Each row is a point on a landscape with many valleys, with its height.
From any point a ball rolls to the lowest of the 2 points nearest to it. It stops when none of these is lower. Distance is the straight distance between rows; heights are no part of it.
K_448 h=67.4: [ -2 -21  82  22  17 -19 -10  17  11  73  77 -36 -19  -7 -46  21 -23 -51
  38  25 -24 -24   5   3 -14  30  18 -23 -31]
K_243 h=55.8: [-28 -40  11  87  31 -19  -8  18  35  25  -2  -1 -14  24  10 -46 -53 -18
  34  70   2 -27  10  15   4   0  18 103  44]
K_61 h=21.9: [ -8  37 -42  26  -8 -22  24  20  10 -87 -74  31 -10 -38  15 -27   1  23
 -10  45  67 -25  -7  23 -24  25 -17  35  50]
K_503 h=23.3: [-60 -61 -14 -72  30 -15 -56  41  50  14  53 -64 -30   8   1 -12  -1 -21
  12 -55 -73 -56  -4  41 -10  50 -37 -58 -45]
K_802 h=64.0: [ 10 -39  35  30  32  32  47  79  -7  85  69  21 -28  30   2  19 -35  -2
  43  43  59 -32  18  -8  24   1 -30  24  20]
K_741 h=23.5: [-15  23 -33 -46 -30  29  59  72  18 -73   9 -25 -13  -8  30  13 -54 -15
  35  49  30 -31 -37  27   8  37  -2   9  47]
K_751 h=29.3: [-15  20 -28 -10 -29  38  40  65  35 -80   5  -4 -17   3  17   5 -53 -46
  41  52  53 -74 -36  65  -2  69  16  -2   0]
K_924 h=33.0: [ 31 -14 -36  32  10   8  -3   7 -37  50   7  41  -4  23  48 -12   7  78
  14 -24  19  74  41 -54  30 -56 -24  18  39]
K_229 h=37.1: [ 50  34  -7  29 -31   3  92  59 -27   5   9  46 -16  -1  38  47 -23  19
  19  55  66  33   4 -14  47 -41  11  29  42]
K_188 h=44.1: [-29 -45   9  -6  81  44 -29  -2  28  21 -23  20  29  48  32 -77  -8  -1
 -24 -32  15 -63 -18  20 -32  23 -59  41  17]
K_674 h=49.2: [-12 -11   3  27  63  32   6  12   0  21 -40  47  18  32  27 -49 -22  11
 -13  23  51 -46   1   9 -18   4 -33  66  40]
K_520 h=57.8: [  7  -3  42 -25 -21 -28   0 -24 -24   9  32 -50   3 -16   1   7  10  -7
  30  16 -49  61  19 -17  -3 -18  30  -1 -12]
K_977 h=66.5: [ -1 -39  77  25  19  -9  27  61  24  86  88 -34 -25  27 -11  19 -45 -39
  51  47  13 -22  -2   9   8  19  20   0  11]
K_855 h=14.1: [ 13  23 -44 -61 -32  45  72  43 -34 -63  18 -13 -14  -6  36  36 -33  -4
  45  39   4  20 -43   1   6  -1  -1   4  29]
K_954 h=23.6: [ 18  14  31  46 -32 -58 -22 -17  46 -39  -1 -30 -28 -51 -99  28  24 -42
 -34  16   4 -42  28   1 -19  43  32 -29 -42]
K_83 h=42.0: [ 48 -22 -66  45   3  19 -19  -5 -34  16 -26  19  -7 -19  29  -8  13  39
  20 -10   6  43  29 -43  11 -24 -42  47  24]
K_694 h=27.0: [-20 -24  47  43  13  52   0 -68 -16  56  16  -7  18 -11 -54   1 -26 -69
   3  31 -35 -38 -37  25   3  44  38  -5 -64]
K_283 h=8.5: [ 28 -17  34   4   8   0 -52  -9   2  71  27   6  18  61  37 -11 -26   7
  39 -29   4  92 -29 -24   3 -33  28 -27   3]
K_979 h=48.5: [ 15  14  40 -44 -10 -30   8  -6 -23  59  50  -6  17  13  11  30  65  -2
 -21 -95  -7  38  47 -30   6 -35 -28 -76 -33]
K_535 h=74.7: [  0  30  46 -46 -14 -55  40  70  32 -11 -12 -31  -5 -24   3 -13  12  15
 -69  28  67 -44  10   0 -13 -26 -29   9  81]
K_416 h=32.7: [ 33  42 -35  -1 -12  -5  34  14 -21 -62 -75  27  12 -19  36 -27  10  24
 -43  20  59 -16  -7  13 -16 -23 -48  54  50]
K_544 h=12.3: [-14  51 -35  30 -32 -50 -10  12   8 -95 -45  13 -45 -59 -32 -11  28  24
   6  57  29   5   3  -4 -18  28  31  -2  26]
K_72 h=70.1: [ 22   5  23  -5  -8  25  34  13 -48  59  74   8 -12 -19 -63  79  16 -47
  14 -25  -6 -14  32 -13   9  12 -16 -59 -59]
K_874 h=26.8: [  8  31 -44 -15 -22  19  75  44 -63  -5  35  29 -24  -5  30  46 -18  41
  51  39  25  55  -5 -24  35 -35   2   0  44]
K_639 h=18.2: [ -9   2 -53  60  -3 -42 -40 -11  21 -52 -45 -17 -45 -63 -58 -10  16  12
  -8  30  -8 -26  33  13   4  37  -5  31  17]
K_733 h=34.5: [ 79   1   3  64 -27  18  74  47  15 -18   1  30   4  12  44  36 -38 -25
  34  57  53  16   3 -10  28 -26  -5  64  14]
K_788 h=50.7: [-18  26 -80  60   8   7   9 -20 -72   3 -26  49 -47 -77 -25   5  36  70
  11  49   1  30  47 -34  26  -3 -19  32  52]
K_725 h=34.1: [-76   2 -27  -4 -23 -57 -16  -8  11 -65 -21 -22 -25  -5  13 -40 -20  25
  52  62 -48  34  -7  12   5  -1  52  16  68]
K_55 h=40.2: [-26 -33 -11 -20  47  11  -4  24  37 -25 -38  -5   8   8  13 -55 -15 -15
 -43 -23 -19 -97 -14  45 -30  23 -60  29   2]
K_259 h=26.7: [-65  24  45 -11   7 -26 -12   5  19 -26   3  -6  -1 -13 -68 -14  -6 -53
 -19  20  13 -63 -28  39 -27  63  54 -61 -21]
K_194 h=37.2: [-61  13 -22 -43 -22 -80 -38 -10  38 -80 -50 -40  -4  28  25 -50 -21  52
  12  35 -42  57 -33  16 -10 -28  55  52  67]
K_63 h=51.1: [ 21  23  39 -33 -19 -25  31  29  -3  41  31  14   4  23 -22  47  43 -21
 -25 -60  57   9  25 -23   5 -45 -21 -49 -15]
K_122 h=33.7: [-34 -13 -55 -19 -16   8  -5  49  37 -77  10 -15 -30  -4 -18   3 -44 -42
  18  10   4 -82 -31  69  -2  71 -21  -7 -31]
K_903 h=42.1: [ 52  -1  53  31   0 -23  21  28  18  59  18  37   9  47 -19  40  28 -34
 -15 -52  75  -4  38 -17   5 -47 -29  -1 -23]
K_840 h=34.0: [ 56 -22  16  41  19  20 -14  -3  12  34  -8  25  24  17 -27   8  32 -37
 -21 -42  43 -33  34 -10 -13 -14 -42  21 -32]
K_533 h=66.0: [  7 -26  -6 -37   8  42  33  45 -18  41  42 -40 -11 -25  70 -35 -14  24
 -20 -19 -27 -31  21 -16   0  12 -84  25  49]
K_310 h=70.2: [  7   6  18 -43   5   0  62  33  -3  10   8 -19 -11 -20  19  -5  -3   2
 -32   7  24 -55  11  -1  -9  -7 -61  13  59]
K_623 h=32.0: [-105   33   -7    8  -25  -42  -23  -58  -13  -49  -27   -9  -16  -17
  -13  -32   13   22   42   61  -71   36   -1    6   15    8   75    0
   56]
K_806 h=21.2: [-18 -11 -33  38   5 -18 -36 -12  35 -29 -28 -21 -27 -63 -94   2  35 -22
  -6   8  -4 -46  19   5  -1  75  15  -2 -32]
K_151 h=23.4: [-58  -4  31 -34  44 -45 -37   6  16  19  16 -27 -10 -27 -55 -11  18 -30
 -16 -10 -31 -39   2  14 -27  50  13 -46  -7]
K_909 h=68.0: [ 46  -8   0 -47 -28 -11 -23  50  72 -24 -13 -40  12  -4  49 -25  22  35
 -47 -44  42  15  -2  -9   0 -17 -40  -9  56]
K_353 h=59.7: [ -1   0   1 -38   8  -9 -12  -6 -14  -5  16 -48  -2 -21  33 -11  13   6
   2 -12 -57  38  -2 -23 -14 -12  -6 -10   6]
K_765 h=26.0: [-16  36  37  24 -43  -6  -8 -16  30 -74 -10  -1 -11 -22 -65   4   4 -63
 -14  36  31 -70  -8  29 -28  65  64 -54 -49]
K_341 h=68.5: [ 39 -10  44   8  -2 -22 -16  11  14  49  52 -28 -13 -18 -68  40  20 -51
  19 -12  -3  -3  19  -6  -9  17   5 -32 -41]
K_812 h=29.8: [ -8  33 -39 -32  -1  10  -8 -61 -60  30 -30  47  27   4 -22  31  37  50
 -26 -62 -10  69  13 -33  35 -14  30 -47 -29]
K_44 h=48.3: [ -8 -26 -49 -48 -12  16 -42  58  60 -78 -34 -28  30  70  38  -9 -72  18
  -4   0  48   0 -73  45  -6  14   7  17   2]
K_489 h=42.6: [ 26  16  -4 -66 -27   2  17 -15 -43  15  47 -12   6 -17  24  44  65  -4
  -9 -79 -55  51  38 -23  -1 -18 -40 -91 -50]
K_311 h=36.5: [-19 -28 -59 -11   0   0  -3  30  36 -73 -20 -44 -22 -17  -9  -7 -46 -36
  -8  -4 -34 -97  -3  54  -9  36 -48  22 -20]
K_666 h=55.1: [ 12  39  20  64 -50 -18  43 -67 -49   4  10   7 -15 -37 -46  46  31  12
  10  45 -36  44  45 -31  40 -41  63  17  -9]
K_303 h=61.7: [ -15  -25   14  -29   20   14    6  -25  -14   -8   23  -53   13   -3
   64  -51  -11   -8   -9   -9 -107   -1    4    1  -20    6  -18   15
  -26]
K_35 h=53.7: [  9  -6  21  80  38  13  10 -10  -1  32 -12  40  24  54  30 -31 -44  -3
  24  61  30 -15  -2   6  -2 -12  19  82  26]
K_216 h=27.8: [-30  29  15   1   4   4 -16 -79 -31   0 -27  11  16 -21 -42   9  11  -7
 -10  18 -31  26 -30 -14  -8  21  60 -31 -23]
K_391 h=40.1: [-42  -7 -19 -22 -11 -60 -58  -5  74 -59 -52 -45  26  65  45 -60 -54  37
  -9  15 -22  37 -47  26  -3 -33  55  44  48]
K_698 h=41.9: [ 42  22 -48   3   6  31  14 -34 -23 -65 -97  69  43 -14  32 -16  30  27
 -42 -12  50   8 -12  -7 -15 -31 -45  36   4]
K_809 h=25.1: [-19   4  54  10  13  28 -21 -66 -10  41   6  -4  33   7 -40   5 -21 -49
  -5  -3 -21   0 -34   0  -2   2  53 -28 -45]
K_143 h=56.2: [ 30  22  61  16 -66 -24  40 -63 -54  11  29 -25  -9  -8 -26  50  18 -23
  35  36 -53  60  34   1  22 -51  49  -4 -26]
K_431 h=29.9: [-22 -33 -25 -76  16  24 -68 -16  32 -40  -6 -13 -11   5  17  -7  34  -2
 -10 -65 -99  -3 -63  21 -34  39   5 -93 -70]
K_426 h=27.2: [103 -20  13  49 -30  12  25  51  55   0  -3  -4  22  37  42  29 -35 -24
  12  29  74  17 -16  -3  14 -23   6  76   2]
K_439 h=60.1: [-13 -19  29  12  38  31  52  43 -24  79  46  68 -32  32   1  14 -38  32
  24  18  80 -55  40   2  24 -11 -46  20  20]
K_147 h=72.8: [  40   13   69  -43  -15  -36   26   42   62    0   -1  -51   32  -15
   51  -27   22   21 -100  -34   27  -15   16  -18  -15  -46  -30    1
   67]
K_225 h=44.0: [-41 -38 -57 -35  -8 -30 -52  33  79 -60 -36 -47  20  79  39 -39 -71  11
 -17  -6   1  -7 -58  46   7  -7  11  21  20]
K_651 h=38.5: [-11  24 -49 -37  24  29 -13 -49 -48   2 -40  52  22 -22 -25   3  56  33
 -37 -53  14   4   7 -25   8 -11 -24 -41 -20]
K_463 h=26.9: [-27 -44 -56 -71  15  -7 -64  17  58 -34  13 -39 -22   9  23 -15   7   8
 -15 -67 -92 -37 -28  43 -15  34 -26 -62 -48]
K_587 h=30.1: [-58  36  18   5 -12 -25 -30 -88 -18 -35 -42 -17   5 -25 -43 -17  27   7
  10  37 -56  41 -26   5  -8   5  83  -5   1]
K_672 h=53.3: [-32   8  -2 -15  26  48  43  -2 -53  45  39  84 -15  11 -41  29   2  31
  15 -18  69 -40  38   4  31  17 -23 -30  -3]
K_523 h=28.2: [ 17  -6  26  69   1  24  14 -43   4   2  15 -27   7 -18 -41 -12 -21 -61
  14  40 -45 -58  13   5  -9  36  11  61 -42]
K_525 h=15.9: [ 62 -14  -1  18  -8  12  -1  16  41 -30 -44  27  40  58  27  -8 -31 -10
  -4  10  74  11 -36  13 -21 -13 -11  55  -7]
K_996 h=37.9: [ 24   9 -28 -47  -6  34  14 -39 -26   2  31   6  25 -26  65  -1  63  16
 -33 -73 -79  47  13 -20  -9 -10 -41 -80 -61]
K_180 h=19.9: [-49 -43  50 -63  47 -33 -49  23  38  32  38 -49 -13  -4 -36 -14  28 -23
 -15 -53 -40 -54   0  15 -22  41 -23 -66 -40]
K_82 h=33.4: [  -8   -8  -48  -66   26   42  -26  -43  -15  -23   -8   13  -10  -38
   32  -14   68   27  -30  -61 -109   20  -32  -15  -32   24  -25  -71
  -41]
K_488 h=29.6: [ 27  16 -21 -24   3  20 -16 -15 -12 -46 -54  50  51  39   3  -5   5  -8
 -21 -21  50  11 -47   1 -22  -9  -5  -1 -17]
K_447 h=20.5: [ 12  35  13  10 -22 -25  -1 -61 -50  48   5  25  33  20  13  25  19   5
 -23 -67 -33  79  43 -39  13 -58  45 -13 -28]
K_253 h=20.7: [ 24   0  10  25   6 -20 -15  12 -22  82  30  34   0  47  32  18  -8  39
  26  -2  22  83  11 -34  34 -63  24   0  31]
K_670 h=46.1: [-37   5 -32 -42  27  59   3 -44 -34  18 -13  83  -2   7 -34  16  36  43
 -14 -56  54 -20  20 -12  32   4 -32 -30 -19]
K_233 h=20.4: [ 34   3  45  74 -22  19 -36 -72 -18  66  -3  24  23  27 -27  49 -25 -17
  38  -6  11  74 -32  -3  34 -48  75 -20 -36]
K_854 h=30.0: [ 34 -24  10  52  31  21  -5 -20  11  23   3  -4  16 -18 -45  -2   8 -41
 -14  -7  -9 -65  12   5 -25  23 -28  44 -45]
K_319 h=53.6: [  6  28 -27  66 -21 -12  10 -36 -46  -7  -7  31 -26 -42 -22  19  35  40
  38  56 -25  50  43 -45  25 -31  33  28  19]
K_30 h=47.1: [ 18 -12 -90  66   6  43 -12 -38 -55  12 -46  31 -11 -59 -26   9  37  54
  -2  -1  12  15  42 -38  16  14 -38  40   9]
K_779 h=63.1: [ 24 -15  -8 -53 -19   2 -35  29  41 -33   9 -56  14  26  50 -17 -13  25
   3 -43 -14  44 -43   2  -2  -1  -4 -18   5]
K_88 h=18.0: [-15  -6  58  37  22  -4 -59 -54 -19  75  -5  29  27  47  -7   2 -42  10
  28  15  13  82 -38 -13   9 -43  89 -27   2]
K_39 h=13.3: [ 45  28  24  34 -38  -6 -16 -25 -41  57   0  21  28  29  -4  57  19 -25
   8 -53  -1  80   7 -27  23 -62  42 -21 -48]
K_716 h=63.7: [-33 -21  17 -32  32  24  34  14 -37  46  31 -57  -8 -26  79 -58  -7  24
 -29 -11 -73 -40  31  -9 -28   2 -71  26  24]

Where does a ball stop that starts at each point below?
K_63 => K_809
K_716 => K_283
K_194 => K_809
K_82 => K_180
K_977 => K_39
K_188 => K_855
K_779 => K_283
K_765 => K_544

Two balls start at each pair of points below. Name the first point that both come to, or write -.
K_341 and K_979 => -
K_535 and K_909 => K_353
K_243 and K_319 => -

Write out the way that a ball takes from each point below.
K_788 => K_30 K_83 K_924 K_253 K_283
K_44 => K_225 K_391 K_194 K_725 K_623 K_587 K_216 K_809
K_147 => K_909 K_779 K_353 K_520 K_143 K_666 K_319 K_788 K_30 K_83 K_924 K_253 K_283
